Each row is a point on a tangle of strands that fork and nearly touch. The rows are in no order.
(in the rows, 128 means zero)
Two points are linked if the straight distance between their rows is under 145. Some points are linked to none.
(1430): [ 95 120 146 156 123 172 117 103 122 121 130  78 113 127 171 148 121 153
 150 101 133 116  99 151  74  92 118  92 214 104 163]
(350): [142 141 105 104 136 135 123 163 108 122  80 141 132 110 159 135 167 141
  67 102 140  87 100  84 147 123 133 158 128  46 103]
(114): [112 141 154 116  96 125 119 127 138  84 106 134 177 131  38 101  98  78
 132 154 126 161 157  66 158 100  95 124 103 133 110]
(1450): [ 95 127 106 133 131 156 135 156 133 127 160 149 109 129 106 123 123 152
  93 137 161  80  87 105 150 129 102 150 178 129  54]
(283): [152 103 183 169 189 127 108 121 159  86 108 140 140 179 132 115 101 119
 171 130 106 134 173 146 137 130 121 149  90 143 146]
(1621): [150  94 166 178 162 156 129 123 140 149 162 110 125 114 119 119  73  96
 188 144 118 150  87 152 118  99 149 124 200 158 133]
(1762): [166  92 109 149 150 148 133 148 144 111 124 151 163  84 125 157  97 117
 151 131 142 166 125 113 134 115 141 118 178  77 113]
(1143): [120 154 122  87  61 149 123  47  83 142  79 108 110  84 151 148 143 105
 179 122 135 149 104 141 112 117 152 127 117 137 181]
(1500): [193 113 138 181 145 148 135 145 127  70  93 153 119 154 182 160  96  99
 172 156 124 107 150 103 128 148 101  79 138 125 181]
(101): [ 80 112 115 142 118 169 114 136 151 116 131 163 133 175 109 103 140 119
  95 152 175 134 116 113 125 106  89 125 176  98  67]
(348): [138 164 127 108  43 119 130 114 100 128  75 136 129 105 127  81 167  87
  92 125 141 125 131  96 147 178 124 137 134  94 154]
(1068): [106 124 106  83  94 145 142  77  72 149  78 131 149  53 137 131 167 115
 194 106 121 151  99 130 111 100 143 143 101 102 137]
(640): [147 130  99 129 117 156 156 131  85  53  95 152 176 179  80 148 132 113
 153 126 175 144 116  70 152  59 133 124 135 107  90]
(1092): [131  86  93  95 144 138 165 132  90 169 143 159 178  99 100 164 170 142
 120  76 142 150  73 109 137 117 141 151 105  86  62]
(151): [119 118 165 122 127 139 122  91 107 106 129 149 137 144 102 117 118 109
 221 111 134 142  98 145 134  99 114 124  76 174 116]
(917): [126 123 105 161 154 168 147 153 104 151 112 151  89 124 199 113 145 125
 189 137 116  62 105  91  94 118  90  56 157 146 186]
(1036): [153 158 139 134  98 120 127 112  95  84  94 108 142 203  74 136 100  92
 111 166 168 134 120  73 159 129 169 114 109 154 123]
(835): [136  96 110 136 148 114 158 154 126 114 127 210 149 104 108  97  96 101
 201 143 140 102 155 107 156 114 141 118  40 150  84]
(716): [131 156 205 118  58 154  95  89 113 130 104 128 116 170  78 102 155  91
 122 114 111 127  96 120 130 152 111 122 112 147 143]
(814): [144 112 133 152 158 126  85  71 149 123 101  97 122 105 170 159  96  87
 153 163 151 133 117 132 161 118 125 123 165 115 195]
(315): [134 142 138 140 165 117 111 157 168  96 129 108 113 153 157 183 100 149
  72 162 127 114 160 137 132 149 109 140 127  99 134]
(1015): [162 114 192  97 136 143 100 132 122 150 137 131 131 134 100 152 161 116
 163 107  81 177  94 144 124 154  98 122 138 122 123]
(860): [ 95  84 136 131 136 151 132 116 147 158 129 171 128  77 132  84 133  90
 212 127 114 156 131 134  92  90 105 103 132 140 137]
(1871): [115  80 104 166 163 148 143 138 161 119 158 145 130  88 165 124  97 121
 187 119 108 140 162 146  98  99  89  85 150 129 163]
(454): [176 124 165 148 150 138 146 110 109  98 145  88 172 144  72  97 127 146
 150  77 118 189 127 170 147 134 150 182 137 121 113]
(869): [118 145 156 127 152 116 127 129 141 189 172  87  90  80 133 103 121 115
 153 105  66 129 115 165 107 123 121 128 146 195 195]
(785): [115 127  96  44  65 128 142 106 121 195 144 129 132  84 116 175 187 161
 109 104 109 141 108 138 124 156 125 117 122 119  96]
(706): [ 89 120 113 113 146  99 150 113 147 109 189 112 148 115 109 177 104 165
 131 121 120 114 141 155 151 111 109 172  85 168  75]
(1074): [115 144 145  87  85  97 115 126 133 100 152 111 154 118  51 145  78 129
 140 165 114 150 158 109 162 135 119 124  83 157 105]
(1088): [151 128 113 128  83 105 152 116 114  81 149 115 171 121  93 125  96 139
 152 133 104 186 170 140 130 140 163 109  86 138 128]
(790): [186 120 139 157 165 130 136 129 103 101 139 128 178 150  53  98 105 128
 149 120 156 157 112 132 187 140 151 180 127 124 101]
(61): [163 145 170 151 126 116  90  69 107 151  85 122 116 192 125  93 151  65
  97 147 152 153 113 143 142 179 174 140 105 141 166]
(395): [ 64 150 129 105 102 149 114 109 101 135 124 126 102 111 173  94 131 157
 156 119 125  87 101 109  74  88 137 114 116 153 130]
(1488): [104 123 144 154 102 183 128 124 127 129 130 129 153 125  65 103 101 126
 164 127 132 163  85  98  86  76 150 131 187 121  87]
(203): [145 132 156 109 116 169 107 154 110 115 102 129 128 143 157 162 153 145
 105 103 122  97  94  92 117 131  91 110 164  58 124]
(1039): [182 157 169 126 133 127 105 110 119 138 125  98  89 112 145 158 143 122
 132  95 115  84  88 147 156 161 113 138 187 133 211]
(1811): [164 134 151 117 124 105 137 162 116 112  95 138 171 144  85  81 174 119
 104 107 111 168 154 117 160 163 128 161  92  73 115]
(649): [146 144 188 157  99 131 119 101 130 123 121  83 145 128  84  74 111 106
 124 102 111 179 137 178 123 151 163 165 116 146 161]
(1262): [148 163 160 123  97 126 124 214 145 127 144 111 111  94 112 123 111 152
  81 132  90 129 131  94 101 158 130 120 139 108 117]
(82): [143 149 155 120 113 160 114  96 106 157  98 114  72 136 149 132 173 116
 127 112 136  90  86 139 138 154  67  92 175 146 222]
(843): [145 167 132  82  43 115 121  48  87 167  84 100 104  81 101 137 145 104
 132 137 139 158  92 154 153 157 170 145 121 128 176]
(546): [ 84 138 133 124 156 100  96 132 168 120 119  94 124 109 166 123 114 139
  78 140 137 111 159 130 131 109 120 157 151  80 138]
(382): [119 133 150 160 170 144 131 208 146 145 156 127 118 144 152 127 149 162
  65 103 105 109 126 148  92 142  97 151 164  81  80]
(173): [123 132 104 129 133 130 122 155 136 127  81 163 107 135 193 102 172 122
  96 145 119  94 164 101 103 169  84 109 117 113 157]
(1572): [136 119 173 195 162 157 101 108 134 126 133 129 105 198 159 126 130 109
 140 127 131 120 107 149  97 146 116  94 165 157 180]
(451): [168 147 155 155  70 155 122 126 111 100  85 159 119 159 131  84 148  94
 110 137 142 121 109  91 121 177 116 116 138 132 154]
(1370): [159 137 142 151 198 112 134 138 128  86  70 171 151 185 146 111 145 107
 150 141 121 117 188 122 138 136 112 152  39 110 108]
(76): [142  98 104 100  90 106 137 112 128 178 151 149 128  72 114 137 104 108
 190 162 118 188 135 136 128 163 161  87 110 170 133]
(1533): [161 160 151 154 145 119 137 177  93 112 128 119 175 164  20  63 115 135
 110 137 146 156 117 102 158 129 151 155 129 134  94]
(1628): [ 64 132 134 140 159 154 107 121 129 108 106 146 119 147 190  92 132 128
 168 126 143  80 126 116  83  70 121 109 129 120 131]
(257): [124 140 148 102 106 102 166 132  96 144 192  94 161  96  52 127 127 163
 169  93  76 146 126 147 135 127 167 153  84 159  61]
(1680): [135 142 145 141 150 124  95 148 154  89 116 129  94 209 130 172  90 132
  75 192 154 123 122 123 140 139 126 104 130 143 109]
(775): [ 96 142 106  85  73 123 114 147 158 121  94 149 116 154 175 133 155 125
  76 177 134 120 159  91 113 132  93  88  96 117 120]
(381): [105 103 151 114 103 146 138 133 140 163 172 145 141  68 101 110 109 116
 191 112  70 150 121 129  94 106  90 127 125 166 110]
(981): [120 149 124 125 129 127 109 136 136 172 162  93  89 114 177 123  88 164
 119 146 111 114  93 133  87 116 186 112 179 163 126]
(152): [100 117  56 118 136 120 142  96 112 183 130 141  93  69 185  94 159 138
 127 130 146 110 116 134 121 124 109 109 160 136 176]
(945): [165  94 154 183 153 160 129 105 124 143 166 145 125 174 134 137 131 113
 167 109 149 173  79 181 109 148 136  97 195 164 136]
(755): [156 144 134  91 121  96 122 106 138 140 146 106 103  99 152 180 125 144
 131 109 102  88 129 160 155 173 101 131 127 148 182]
(19): [162 101  61  83 110 108 177 143  91 168 124 143 149  58 150 181 132 167
  96 114 118  96 110  97 141 139 188 133  79  95 103]
(579): [145 122 186 138 134 175  97 132 106 105 108 128 150 167 130 139 154 113
 146 103 128 159  84 125 105 116 100 115 166  68 127]
(1575): [ 94 101 107 124 145 127 113 115 171 150 132 167  77 170 166 130 120 111
 151 192 147 116 157 122 114 120 100  60 146 184 150]
(1305): [159 110 143 199 147 161 142 194 148  95 176 126 112 144 161 163  74 150
 137 124 116 111 127 146  98 134 131 100 177 132 132]
(1844): [120 122  76 109 177  67 144 148  95 111 136 119 184 163  69 137 129 147
 108 156 162 174 161 122 188 114 171 143  67 116  80]
(1213): [123 126 146 128 169 127 125 134 102  95  83 173 152 165 174 103 177 102
 161 104 124 122 131 118 128 114  98 145  65  93 116]
(1152): [124 116 146 128 181 118 119 124 128 131 162 133 141 183 129 109 143 134
 136 126 129 189 116 162  96 104 165 146 111 127  77]
(591): [103 122  78 114 104 117 159 190 150 142 159 116 141  73 123 164 105 175
  35 134 126 140 154 125 100 114 146 142 123  99  64]
(565): [121 117 151 140 143 133 124  98 128 141 151  82 128 120 162 148 157 152
 134  67 111 162 110 200  85 102 127 149 185 108 148]
(107): [137 128  84 103 155 119 114  83 126 158 104 124  79 109 186 137 182 107
 126 136 121  97 128 114 157 149  78  90 159 134 221]
(187): [136 106 109 138 122 164 126 168 147 167 155 144 107 102 150 137 125 142
 121 150 145  83  89 103 135 152  74  99 189 141 120]
(211): [104 134 107 138 179  86 159 113 130 178 156 126  97  95 170  84 178 145
 132  73  88 104 160 193 117 141 123 165 106 164 162]
(1224): [141 139  65  93  78 113 167 175 112 126 137 168 136 145  88 133 141 154
 108 180 159 136 137  99 144 160 141  86  91 144  70]
(1517): [114 134  85  92 133 121 106  77 126 117 124 113 118 163 166 190 159 160
 103 130 183 114  98 141 157 118 133 138 141 122 102]
(9): [ 89 151  98 151 143 136 126 112 135 162 149 107  78 174 194 116 167 180
  81 119 124 105 130 181  89 143 105 120 194 158 152]
(172): [144 183 179  61  90  87 113 109  99 132  91  94 121 106  97 128 150 122
 159  78  87 118 119 141 145 134 171 167  75 107 168]
(63): [122 181 121  95  81 109 123 133 144 142 123  97  86  98 163  99 137 166
  75  82 120  94 126 145 114 128 182 169 154  96 153]
(1810): [139 101 139 176 164 162 137  83  99 169 138 102 104  91 140 121 114  95
 193 119 129 165  85 187 129 101 122 139 193 175 205]
(1671): [110 125 121 142 123 104 142  73 148 102 166 110 140 118  97 123 103 152
 122 126 145 138 138 157 165 136 116 180 140 159 114]
(587): [121 117 174 154 169 149  92  53 123 155 106  81 109 123 146 117 124  89
 145 130 155 153 101 177 139 114 100 147 203 123 216]
(506): [164 102  90 152 149 105 152 184 141 155 173 184 115 143 131 125 134 130
 123 144 144 147 134 145 135 174 158 122 125 141  66]
(385): [137  90  39 127 111 116 170 123 116 143 130 178 146  80 170 149 111 137
 127 139 166 111 138 105 136 121 191 100  89 124 106]
(1527): [ 93 187 139 120  61 122 136 134 138  88 143  75 112 130 117 112 107 194
  73  91 118  95 134 146 121 119 158 161 153 122 111]
(969): [110 125 140  83  82 160 135 103  99 147 107 114 169  66  61 151 161 128
 167 103  94 162 104 115 105 119 125 155 140  84 103]
(380): [191 142  96 118 110 157 144 138  93  92  99 138 139  93 152 177 103 136
 147 136 151  88 101  78 158 146 131 123 132 114 117]
(1261): [115 157 146 109  71 105 129 128 122 101  89 123 166 129  65  70 166  97
 101 139 132 153 164  90 152 140 115 145 111  97 116]
(1486): [173 120 136 156 133 156 127 196 148  92 130 155  92 157 165 178  78 130
 151 169 125  94 126 105 108 142 109  58 143 139 146]
(286): [111  95  90 131 186 145 129 180 134 145 120 161 121 114 174 166 119 124
 106 144 143  92 112  93 119  86 129 108 121  99  89]
(1603): [143 150 149  71 157  72 113 170 161 168 149 107 101 126 139 152 159 137
  61 109  98 116 134 162 153 148 128 161 119 100 119]
(1187): [111 137 134 119 129 124 111  99 120 191 148 106  70  83 138 122 108 104
 161 160 102 112 107 121 111 132 118  75 164 203 208]
(1026): [118 161 167 151  54 182  79  76 129 142  86  83  90 119 146 108 104  95
 108 135 142  78  85 110 108 122 135  89 173 148 195]
(1165): [145 141 178 190 188 141  93 109 131  87 117  95 123 167 162 113 107 137
 151  98 127 111 120 167 121 131 155 153 143 123 166]
(1345): [142 123 157 147 135 120 142 130 113  94 125 176 143 182  77  90 116  96
 197 156 139 145 137 109 160 111 161 129  63 155 101]
(1520): [140 158 131 113 149 105 112 130 105  94 106 110 149 115 126 116 116 119
 132 137 125 108 132  96 151 114 168 166  85 104 112]
(65): [ 59 136 106 144 136 142 113 128 155 170 149 103  79 140 176  93 149 144
  98 140 118  83 130 133  90 106  81  72 206 153 172]
(1054): [ 93 119 144 176 130 180 111  83 104 108 106 119 110 174 172 111 112 121
 168 121 161 106  93 143  77  75 135  96 177 136 167]
(1490): [148 118 149 119 162 125 121 103 130 149 128  99 140  82 150 118 168 123
 138  51  98 153 125 181 135 120 121 180 145  99 162]
(1453): [151 148 205  86  87 134  97 111 113 160 155 103 126 152  45 139 152 103
 126 104  83 174  84 137 131 169 127 122 117 151 118]
(196): [177 147 129 163 152 114 105 101 126 124  63 134  99 191 179 109 118  84
 120 186 162 123 127 108 144 164 172 125 124 144 154]
(223): [144 131 142 131 132 131 150 125  92 104 130 133 174 152  92  85 189 153
 139  54 115 154 140 167 133 135 129 171  77 103  99]
(1069): [117 141 101  87 128 117 132 198 134 110 147 122 159 149  44 188 115 152
  69 154 132 160 150 115 140 109 102 113 101 117  75]
(1851): [110 130 107 160 137 128 137 136 133 100 139 115 112 172 204 124 143 187
 103 117 134 121 151 169  60 131 142 123 144 111 129]
(750): [114 118 140 129 103 132 111 114 128 178 117 137 107 136 147  67 181  98
 115 126 128 172 129 159  96 161 109 111 147 138 174]
(495): [145 154 132 148 119 129 133  95  92 140  91 115  91  68 158  66 124 111
 154 119 114 119 122 145 121 152 136 142 134 151 231]
(870): [115 113  56 137 191  82 173 194 122 121 133 170 165 183  53 123 129 145
 101 153 169 145 180 122 173 128 148 139  51 121  53]
(1171): [118 117 124 173 175 135 162 189 159 107 175 121 133 149 172 141 118 170
 109  96 119 134 152 166  83 108 128 143 157 127  86]
(819): [153 130  75 105 137 123 135 119  97  71  73 137 168 168 124 169 154  84
 139 157 180 158 140  72 159  94 124 115 107  90  88]
(528): [101  60 100 161 204 136 147 142 163 140 149 123 138  93 190 162 137 134
 128  89  96 125 179 156 102  92  73 100 163  98 163]
(824): [118 134 122 150 155 119 140 138 144  50 115 116 174 175  69 123 101 151
  99 146 147 139 195 122 161 105 104 177  93 131 105]
(1160): [146 158 104 135 133  85 160 157 123  44  89 115 152 160 113 130 110 155
  82 154 135 144 212 115 142 134 150 140  65 118 119]
(307): [159 143 145 134 164 114 110 151 128  79 127 111 122 209  81 160  74 111
 107 191 153 154 133 102 146 129 181 130 108 145 104]
(1796): [138 165  86  79  75  92 153 152  70 111 106 120 164 165 105 131 156 140
 119 153 142 166 143  89 133 147 191  88  68 117  97]
(966): [106 120 135 113 136 114 126 149 133 172 140 129 171  56  86  66 131 111
 125 110 108 135 138 108 143 119 121 175 102  96 105]
(1590): [132 143 165 138  95 136 121 125 104 156 148 107 111 114 107  72 100 109
 146 127 113 169  98 143  90 136 198 122 121 178 142]
(1336): [138 121 133 168 127 183 139 120  84 143 113 150 102 124 157  85 162 113
 166 111 138  74  79 118 118 136  69  92 176 145 187]
(658): [ 95 111 130 148 144 117 116  76 125 179 156 143  99 131 133  76 150 115
 143 127 137 159 126 191 131 138 101 143 142 188 141]
(839): [101 131 145  84  88 135  86 124 145 187 118 136 106  96 135 111 179 111
 115 136 101 149 104 112  97 131  98 103 168 121 143]
(1672): [ 96 156 162  64  60 129  82 153 148 164 123 121  96 140 137 121 142 137
  89 156 100 115 115 100  95 131 105  88 119 146 133]
(1452): [101  94 114 119 157 123 143 121 155  83 159 142 142 102 133 209  72 156
 151 129 125  96 143 132 138  77 112 136  99 128  93]
(1070): [137 166 128 103  41 130 113 108 106 153 131 118 107 108 105  96 108 143
 119 171 117 125 103  98 104 161 191  93 113 178 116]
(270): [115 128 169 132 196  92  77 131 173 144 112  91 111 120 165  96 118  94
 100 151 110 145 164 143 127 123 132 149 144 114 169]
(874): [101  97  89 124 114 148 132 154 175 170 170 122 119  51 137 148  96 138
 118 145 116 113 124 116 107 116  98 115 179 138  94]
(1083): [ 91 115 139 119 101 158 115 162 181 114 132 135 132  97 112 172  79 128
 132 163 118 135 142  89 115  89  82  97 150 104 105]
(1689): [125 145  87  98  28 129 145 136 132 137 138 143 111 119 133 114 131 184
 103 163 142  98 115  98 121 148 154  95 115 167  88]
(1723): [120 161 160  77  89 107 116  85 132 132 117 101 108 102 138 134 184 137
 151  50  82 133 144 183 122 112 131 156 101 100 179]
(970): [182 125 132 155 145 138 119 100 118  86  75 145 107 190 180 156 113  63
 173 174 154 105 117  92 159 136 141  88 121 143 158]
(1529): [ 93 124 111 126 170 135 104 173 150 175 156 117  81 120 164 144 150 136
 100 135 112  68 117 115 130 123  62  94 183 132 163]
(1687): [133 112  83 138 168 114 182 186 102 116 134 186 157 147  94 134 130 156
 100 118 161  78 136 113 160 146 122 147  55 119  58]
(1595): [123 143 166 128 133  97 126 108 131 133 167 113 135  97  85  91 114 134
 146 121 122 110 119 164 191 164 127 195  96 170 124]
(1459): [128 154 114  90 154 109 127 158 118 143 135 112 130 130 113 167 161 167
  50  88 129  97 106 129 158 123 140 182 119  61  83]
(1142): [127 121 138 115  83 145 116 158 139 106 101 166 136 129  91 130 109  84
 153 168 129 140 136  62 121 107  83  89 121 117 101]
(770): [113 108 140 154 170 142 129 143 164  75 122 147 139 120 128 161  74 128
 163 136 146  69 147 113 175  95  74 136 103 122 114]
(472): [ 95 120 162  93  85 168 108  85 119 135 116 108 156 111  72 160 112 119
 175 126 124 177  87 114 101  88 132 125 149 131 104]
(1168): [135  84  81 118 213  84 143 126 142 156 131 167 148 136 158 151 142 124
 124 137 145 160 144 139 148 129 161 138  65 101 103]
(1294): [140 164 156 167  96 116  98  78 149 123 121 107 100 191 119 104 119 117
  49 139 159 122 127 145 133 173 163 157 154 132 151]
(1783): [147 172 123  94  58 156 145 111  78  84 100 117 139 125  99 167 112 160
 141 126 137  93 100  80 143 131 134 129 120 138 107]
(1813): [119 142 177 110  54 158 115  80 132 122 124 126 121  92  83 126 133 111
 150 102 114 110 122 140 132 149  65 134 141 158 171]
(1348): [142  66 138 144 177 138 136 172 161 118 148 128 170  90 149 175 139 129
 123  88  99 126 159 131 138 123  61 134 132  63 131]
(639): [155 149 130 113 146  90 139 137 116 147 156 117 115  66 138 140 115 148
 139 105  97  74 123 145 170 163 141 177 101 159 135]
(181): [145  97  89 101 152  74 139 122 111 138 148 134 174 102 112 163 142 112
 134 127 138 196 154 140 173 138 161 130  57  97  93]
(868): [114 102  42 118 138 107 160 116 128 168 123 154 116  65 207 123 130 130
 120 124 140  86 149 111 119 109 148 107  88 136 156]
(902): [156 136 131 150 158 142 148 144 126  15 102 126 178 195  73 153  83 137
 140 130 152 144 162  92 157  79 119 136 110 106 113]
(1598): [ 80 113 154 155 100 172 118 100 134  85 131 153 145 189  77 100 112 110
 137 133 157 163 123 116  91  79 111 100 144 143  97]
(215): [102 138 124 146 166  86 136 163 157 135 135 136 135 149 146  77 130 152
  96 144 103 138 184 153  89 152 161 148  62 139 102]
(1606): [ 95  97 162 184 131 145 100  94 178  93 136 146 121 188  99 122  64  93
 155 158 158 143 158 127 138  95 116 114 149 162 117]
(189): [108  78 112 188 219 115 132 131 187 160 159 167 104 146 140 108 116 110
 158 145 156 126 152 160 134 116 112 135 187 165 124]
(666): [101 173 172 126  42 179  91  92 120 169  96  82  86 123 120 105 137 113
 108  93 109 101  74 145  79 112 151 123 188 130 180]
(463): [119 127  80 104 101 143 143 165 101 138 135 109 153  88 111 146 125 170
  83 126 131 146 100  89  88 105 170 136 159  82  67]
(77): [142  84 126 127 160 130 148 162 131 124 125 137 206  73  82  90 115  97
 151 104 111 193 173 109 148  95 134 149  81  72  95]
(1570): [ 96 115 107  91 139  83 141 154 144 199 167  97 149  43 100 133 118 121
  93 116 102 146 136 138 154 125 167 178 104 116  76]
(195): [187 116  79 151 130 128 159 162 110  79 138 135 160 114 108 174  87 148
 123 154 162 144 114  97 150 126 175 133 144 106 101]
(89): [ 92 115 137 130 124 126 124 125 177 128 171 161 102 174 135 145 117 138
 128 164 125 118 150 148 104 149  82  89 117 193 112]
(135): [141 119 159  94 137 136 136 105  91 100  92 156 160 133 123 137 167  88
 209 100 112 134 115 115 144 111  92 136  58 124 116]
(1624): [130 145 138 147  65 159 114 105 150 106 137 115  96 157 147 158 124 165
  88 131 146  86 110 130 121 158 102  91 164 158 149]
(789): [135 120  78 168 208 119 149 149 137 163 103 165  99 131 200 111 158 143
  87 137 129  85 166 117 121 163 118 126 137 106 160]
(1397): [150 144 139 124  76 149 143 105 100 159 157 112 108 115 107 141 146 163
 143  95 123 124  69 156 116 166 131 142 177 154 119]
(408): [150 171 137  98  30 140 109  43 104 108  99  84 133 134  75 150 131 125
  98 120 156 144 107 129 146 142 160 147 157 131 158]
(1765): [103  88 113 185 205 108 110 107 159 162 133 159  68 161 154 111 107  96
 167 182 137 109 151 142 131 103 111  81 172 184 195]
(62): [146 118 138 132 176 103 110 137 167 118 141 107  98 133 188 193 119 148
 114 136 100 114 161 154 135 149  92 112 134 133 193]
(1734): [149 181 150 117  75 129 121 129  79  70 112  84 150 175  39 155  87 137
 117 132 122 112 104  59 139 109 157 123 119 148 130]
(316): [101 165 107 112 100 132 121 117 141 182 150  70  88  76 177 120 134 158
 106  99 104  98 107 145  82 112 159 138 220 141 153]
(117): [ 85 124 114  78 102  93 162 149 103 144 178 124 159 100  73 171 137 171
 118  95 101 107 136 129 142 121 126 138  50 142  69]
(621): [ 85 128  99  59 110 101 131 109 117 161 139 143 126 101 138 141 173 141
 116 103 117  99 128 123 137 125 121 139  62 115  93]
(1228): [142 158 102 106  94 101 142 120  92  65 107 127 131 194 150 143 152 164
 104 136 145 122 166 127 126 156 171 120  64 127 124]
(1411): [141  89  85 152 226 105 155 136 126 167 128 157 140 128 206 127 157 123
 104  88 141 116 146 139 115 129 153 146  95  94 137]
(943): [147  98 111 161 116 138 151 100 130  89 133 134 147 108 157 140 104 126
 165 126 135 175 155 152  95 134 147 106 142 123 146]
(1013): [120 121 126 122 102 109 117  61 126 119 100 166 123 161 122 121 138  70
 156 177 158 149 142 132 151 151 107 104  98 162 145]
(882): [127  98 157 112 210 124 114 129 160 137 132 119 154 107 155 127 145 123
 151  78  87 124 149 157 144 109  67 163  98 105 139]
(1574): [139 120 143 180 137 150 127 161 158  66 110 158 144 146 112 122  90 116
 133 145 151  87 145 104 157 140  74 141 160 110 120]
(932): [142  76  95 144 160 106 177 166 148  93 116 184 189  95 105 122 106  98
 151 122 145 132 186  97 177  97 121 133  51  96  94]
(1205): [123 185 160 135  86 123  95 113 129  82 134  73 119 201 118 120 110 165
  59 100 137 126 145 152 106 126 178 165 142 110 147]
(1674): [140  66 101 191 165 129 151 176 183 125 160 203 115 149 131 129 104 119
 134 152 156 133 147 157 136 137 113 120 166 130  84]
(821): [144 136 162 114 159  96  91 125 156 177 150  74  95 113 140 109 124  96
 121 137  98 160 117 168 125 147 158 143 167 136 174]
(1746): [118 123 124 133  76 171 106  89 149 165 127 118  90 103 138 133  84 112
 147 180 147 104  88  98 117 122 121  70 188 180 175]
(423): [130 142 138 146 158  74 138 118 145 143 138 115 134 126 157  65 160 146
 118  90 101 140 188 195 121 163 166 189  83 128 151]
(1692): [118 142 135  98 152  64 131 190 159 148 160 127 130 129 119 113 153 152
  64 119  91 110 178 155 133 170 130 159  60 114  97]
(88): [152 132 100 143 124 128 159 196 106 120 144 187 115 161 116  98 143 135
 115 166 148 110 125  99 142 177 142 118  94 139  81]
(1465): [ 98  87  69 112 120 116 174 148 166 199 183 111 132  56 168 168 126 152
  60 104 107 128 132 148 100 118 127 133 155 126  86]
(1259): [108 116  69  98 120 133 124  73 116 111  78 158 145 152 167 140 165 108
 120 159 191 134 128 104 148 105 126 133 124  97 102]
(1836): [129 159 138 104 116 125 139 211 110 125 144  94 147 102  67 126 104 158
 107 128  99 149 114  81 103  97 162 150 128  92  69]

Follow the links from the first point to the second, and from the first to the third. Name the last point that the two ways share.
(1836) / (117) / (902) => (114)
(1430) / (868) / (1836) => (943)
(1595) / (451) / (1305) => (114)
(1262) / (789) / (215) => (1261)
(1348) / (1187) / (1015) => (943)

A fork is a point with three links. Follow the links from the first point to the second and name the forks in between, in order.
(1168) / (1305) => (88) > (1224) > (454) > (1261) > (114) > (874) > (187) > (1171)
(1259) / (223) => (1224) > (454)
(270) / (1871) => (315) > (943)
(1165) / (1262) => (1572) > (1054) > (1490) > (1871) > (943) > (114) > (874)
(1687) / (1262) => (88) > (1224) > (454) > (1261) > (114) > (874)
(62) / (88) => (315) > (943) > (114) > (1261) > (454) > (1224)

A fork is a point with three links, a tip a point with one. Leave the first point through the second and follow the links. Name the first fork or tip that comes.
(316) / (63) => (1171)
(1570) / (966) => (1572)
(658) / (750) => (88)
(181) / (1168) => (658)
(1680) / (307) => (943)
(1370) / (1213) => (1570)
(1796) / (1228) => (1517)
(1453) / (1015) => (211)
(666) / (1026) => (315)
(1500) / (970) => (981)
